Points on a hilly landscape, in no order, each with its height.
From any point a climber takes the steepest step (rise divided by distance) to one of its 2 nearest points. It stops when none of these is higher. Distance is the straight distance between rows; heights are no part of it.
k_937 height 42.5: [114 130 127 121 138  95 108 143 174 151 157 167 149 154 100 138 152 163
 131 196 125]
k_639 height 66.3: [148  99 161 147 136 123 168  93 107 131 116  67 154 138  94 137 139 107
 120  94 109]
k_83 height 45.5: [143 141 121 141 121 128 123 129 108 110 124  56 117 106  91 112 179 148
 101  60 182]
k_525 height 35.9: [ 87 144 131  96  82 119 130 134 154 153 150 154 147 124 159 107 153 132
 140 154 124]
k_843 height 26.9: [134 139 206 132 142 135 135 107 146 110  44 179 138 107 124 174 114 141
 150 147 151]
k_8 height 38.9: [120  72 149 114 172 156 144 130 102  93 104 146 137 110 120 148  88 158
 119  90 112]
k_59 height 61.1: [101 147  71  97 127 163 123 162  68 135 184 151  71 146 165 115 132 177
 117 104 145]
k_104 height 27.0: [100  93 121 126 159 147 130 128 102 118 149 107  97 108  90 140 143 173
 110  68 112]
k_918 height 49.8: [105  86 171 120 141 154 171  95  91 127 129 116 144 125 117 155 119 142
 141 100  96]
k_22 height 12.9: [ 70 146  94 129  93 130 114 133  87 162 199 151 111 157 146 126 162 127
 135 149  95]
k_794 height 50.6: [178 157 165 121 111 117 147  69 157 113  65 122 158 126  96 120 137  74
 133 150 130]
k_654 height 18.9: [127 105 130 128 102 164 169 158 100 132 155  99 102 100 142 119 119 151
 110  62 149]
k_944 height 12.2: [179 141 105 145 178 127  96 181 117 112 147 104 100 145 172 126  83  89
 165 159  92]
k_513 height 32.6: [113 105 175 120 131 146 144 119 114  79  80 188 158  90 111 154  87 156
 135 130 116]
k_549 height 10.5: [ 86 127  59 138  91 155 120 133 104 163 218 140  79 175 130 145 162 160
 137 110 128]
k_543 height 10.3: [169 124 173 135 130 132 153 146 173 104  85 168 126  84 158 147  75 100
 139 148 117]
k_935 height 13.1: [ 51  72  66 138  68 165 124  82 141 121 140 178 149 120 125 154 135 154
 132 120 118]
k_262 height 37.9: [126 131 104 132 217 125  71 168 109 104 133  94  89  99 145 130 112 138
 124 116 121]
k_125 height 44.2: [132 139 100  96 174 142 110 182  74 137 162 101 118 157 167 121 124 155
 134 161 117]
k_15 height 42.4: [132 139 107 107 155 139 116 128  83 116 128  46 114 121 134 100 170 125
 122  63 135]
k_664 height 46.1: [189 142 121  95 122 107 128  99 154 119 104 128 156 147 112  87 140  65
 110 151 115]
k_808 height 22.4: [110 102 158 106 180 114 114 120 150 132 104 178 130 148  98 153 131 173
 119 132 125]
k_933 height 13.7: [170 134  97 170 205 100  69 149 146 108 129  77  81 139 144 116  74  93
 145 143 130]
k_112 height 27.9: [118 111 138 116 216 102  82 141 134 145 103 139 100 149 104 146 135 181
  83 112 151]
k_753 height 25.8: [117 161 126  99 121 139 152  86 166 183 155 140 140 157 130 142 124 127
 173 212  99]
k_813 height 14.5: [189 170 140 145 153 104 114 127 155 122  50 168  97 126 147 155 146  85
 180 162 130]
k_938 height 29.6: [ 74 181 149 122  89 159 131  84 194 153 116 135 138 107 112 133 122  91
 177 178 119]
k_69 height 6.0: [210 109 135 160 164 110  80  84 132 117  50 104 113 176 112 122 101  62
 106 105 150]
k_211 height 33.6: [113 123  95 116 214 128  96 142 115 126 146 106  78 102 104 143 148 182
  99 104 130]
k_790 height 10.4: [157 132 127 110 161 145 123 160 117 121 136 159 114 131 177 142  84 109
 165 160  80]
k_12 height 12.4: [ 76  89 132 124  66 157 186  85 162 162 151 138 156 109 142 135 121 138
 139 133 148]
k_432 height 20.2: [ 77 150 138 112  46 138 167  64 109 150 127 102 162 141 169 102 147  85
 138 127 148]
k_176 height 14.6: [ 70  92  78 140  52 168 145 104 119 130 174 181 103 139 142 140 129 154
 121  87 134]
k_505 height 22.6: [ 75 145 150 149  53 136 158  83 115 139 126  95 200  94 125 124 141 108
 157 145 157]
k_107 height 35.4: [164 151 115  94 125 117 159 142 155 167 155 132 148 160 151 113 122 130
 133 200 111]
k_986 height 43.9: [179 128  79 131 198 110 128 127 146 149 144  57  95 142 115 115 131 119
  98 119 123]
k_883 height 15.4: [150 107 136 188 195 101  67 132 153 106  87  83  78 126 150 126  54 107
 117 100 162]
k_439 height 34.2: [116 130 142 114  99 143 180 126  83 143 141 113 119 135 190 112 109  93
 112 101 106]
k_524 height 31.5: [109 136 118 105  62 116 130 121 141 135 137 110 164 133 136  90 186 117
 132 109 150]
k_857 height 12.3: [187 122  85 151 197  97  67 108 144 105 101  63  99 142 124  91  92  72
 102 121 155]
k_939 height 40.7: [157 158  85 113 199 116  66 180 101 110 134  63 116 134 155 106 126 130
 134 156 137]
k_730 height 20.8: [ 97 122 181 129  95 137 167  95 162 132 118 138 163  92 114 141 110 130
 137 156 133]
k_357 height 20.5: [121 128 172 165  83 135 146 155 102 104 138 140 131  71 126 135 109 100
 105 119  88]
k_313 height 12.5: [193 123 163 171 147 109 123 132 163 102  51 140 112 123 158 144  92  75
 150 131 141]
k_872 height 49.0: [128 146 144 152 125  88  88 147 121 118  94  92 129 117  85 116 175 136
  68  87 180]
k_6 height 16.9: [154 107 143 166 166 114 108 160 130  91 103  74 112  98 148 113  80  93
 110  92 146]
k_551 height 24.4: [100 123 172 134  95 120 154 121  92 122 116 102 201 107 116 125 153 142
 145 117 165]
k_592 height 53.8: [163 111 124 135 147 104 155 109 148 147 141  80 120 148  89 117 150 101
  96 107 101]
k_990 height 35.5: [156 166 153 133 142  86 112 134 173 144 113 160 128 146 110 141 151 112
 134 186 107]
k_307 height 60.8: [145 155 128 144 169  78  75 183 154 138 114 137 101 129 114 120 141 131
  69 134 141]
k_42 height 31.1: [ 98 111  79 105 119 140 132 125 116 117 150 193 127 137 108 121 100 172
 120 139  71]
k_77 height 8.5: [169 138 153 129 165  99 108 178 176 115  93 182 122 115 160 133  94 121
 130 163 131]
k_824 height 6.9: [207 123 128 134 188 105 101  99 141 110  61 115 119 182 138 130 125  73
 168 130 125]
k_711 height 14.2: [ 80 106 148 104 143 136 130  75 175 130 119 186 148 126  99 157 122 156
 158 163 105]
k_663 height 3.2: [147 135 128 177  61 120 165 139  81 129 155  86 173 109 100 116 154 137
 123  85 181]
k_183 height 23.1: [ 71 133 165 137  70 164 149 108  88 109 136 162 139  79 134 142 104 118
 129 129  88]
k_484 height 4.0: [167 125 140 164 117  95 148 147  91 118 104  89 183 113  93 107 131 135
  95  97 205]
k_57 height 62.2: [145 128  79 106 152 130 131 176 139 159 191 112 107 146 112 120 141 196
 118 148 152]
k_354 height 15.0: [ 80 151 134 133 106 128 116 101 123 150 168 138 125 137 114 149 160 105
 153 163  58]
k_698 height 40.3: [149 193 156 115 107 145 160  86 192 136  83 133 124 108 111 127 126  82
 172 176 123]
k_459 height 28.3: [ 89 151 154  92  93 150 142 118 155 126 122 193 139  88 150 126  95 131
 140 166 113]
k_283 height 41.9: [187 146  88  87 139 106 131 148 141 140 138 108 153 167 137  82 140 104
 119 165 123]
k_594 height 50.5: [ 92 129 116  76 138 142 131 153  79 141 153 146 114 144 185 109 131 151
 134 110 114]
k_380 height 45.8: [111 124  91  90 105 128 133 167 142 162 183 153 130 153 149 108 144 185
 136 148 148]
k_741 height 44.8: [ 92 120  46 103 116 162 131 133  77 122 164 170 100 153 123 115 114 191
 113 101  98]
k_947 height 16.6: [206 172 124 116 159 115 115 141 137 124  84 142 129 158 157 140 137  98
 197 207 126]
k_723 height 25.9: [ 56 114 141 159  47 154 141 123  75 119 156 142 149  96 133 141 143 138
 135 101 133]
k_396 height 28.6: [118 116 193 156 127 117 144 145 104 105  97 163 183  85 104 152  97 159
 110 133 169]
k_472 height 7.2: [ 60 121 121 107 107 169 140  58 129 121 121 187 133 120 108 150  99 142
 161 153  72]
k_192 height 8.4: [178 122 145 117 182 128 140 122 141 128 108 117 121 148 161 147 109  92
 172 137  93]
k_80 height 39.3: [145 129 132 118 126 138 144 129  78 117 122  66 129 133 162  96 129  79
 121  79  98]
k_252 height 46.2: [168 120  97 128 198 120 129 166 134 149 171  95 104 157 108 135 121 163
 103 174 118]
k_614 height 21.5: [ 83  97 105 140  79 138 131 125 127  85 133 192 136  90  88 124 111 159
  99 118  88]
k_855 height 26.0: [147 139 192 150 126 116 148 140  86  96  82 109 187  97 128 137 116 109
 138 122 142]
k_627 height 4.7: [179 112 141 142 138 107 123 105  94 107  79  87 168 139  77 106 137  92
  78 100 174]
k_960 height 6.8: [110 108  80 135  67 161 127 146 154 131 191 164  85 116 112 128 136 179
 117  73 143]
k_98 height 7.6: [ 97 131  77 151  55 165  98 135 151 150 204 136  90 159 141 149 175 150
 145  72 155]
k_400 height 15.2: [147  98 123 138 157 141 140 166 124 103 122  76 115  74 143 122 103 148
  95  75 178]
k_689 height 17.5: [ 76 110 142 144 112 112 115 108 135 138 157 116 136 133  96 141 187 125
 133 118 101]
k_146 height 15.1: [ 88 115 128 117 102 138 166  63 189 178 160 136 135 132 127 141 127 119
 152 166 100]
k_21 height 7.3: [149 151 131  96 167 103  93 202 138 121 126 158 137 129 155 122 123 144
 133 179 127]
k_798 height 28.5: [147 132  79 114  67 124 121 116 161 139 157  96 128 155 102  87 195 133
 126  86 171]
k_36 height 16.4: [ 58 143 118 121  72 134 172  78 122 170 163 145 117 152 179 121 135  95
 128 140 126]
k_498 height 21.1: [ 99  86 146 150 107 124 145 124 129 127 148 122 134 110  88 141 154 162
 115  91 141]
k_103 height 53.6: [161 141 152 169 147  87  87 137 145 131  79 109 112 136  97 123 129 100
  57 104 141]
k_358 height 28.8: [ 89 124 132 139  47 140 117 147 117 124 155 117 141 118 138 123 183 149
 141  75 168]
k_427 height 5.3: [195 126 166 146 135 110 103  83 107 109  27 119 162 161 101 134 119  84
 111 122 164]
k_174 height 18.6: [143 118 159 148 147 122 123 165 129 105 122 128 114  98 133 135 108 100
 108 109  98]
k_890 height 19.4: [159 181 137  94 149 146 149 114 132 152 112 146 125 151 158 143 129 115
 199 200  98]
k_999 height 51.6: [109 146 112 132 136  82  86 174 156 144 158 144 119 136  96 120 180 161
 107 146 138]
k_408 height 25.7: [110 103 128 133  66 162 200 121  99 145 165 141 104 128 170 124 109 129
 103  78 139]
k_360 height 5.6: [136 121 110  94 180 131 105 170 120 103 128 191 132 143 117 140  95 184
 137 172 103]

Call two points neighbours if one is among the 2 nearest of the other. Go from one point of each pair to the other, from neighbour to neighbour, staying as high as possible. Name the lowest point that can't be avoided.
k_176, k_59 | k_935
k_307, k_639 | k_400
k_57, k_639 | k_986

For each start below, name the point where the climber stops.
k_689 | k_59
k_711 | k_59
k_654 | k_307
k_432 | k_639
k_663 | k_639
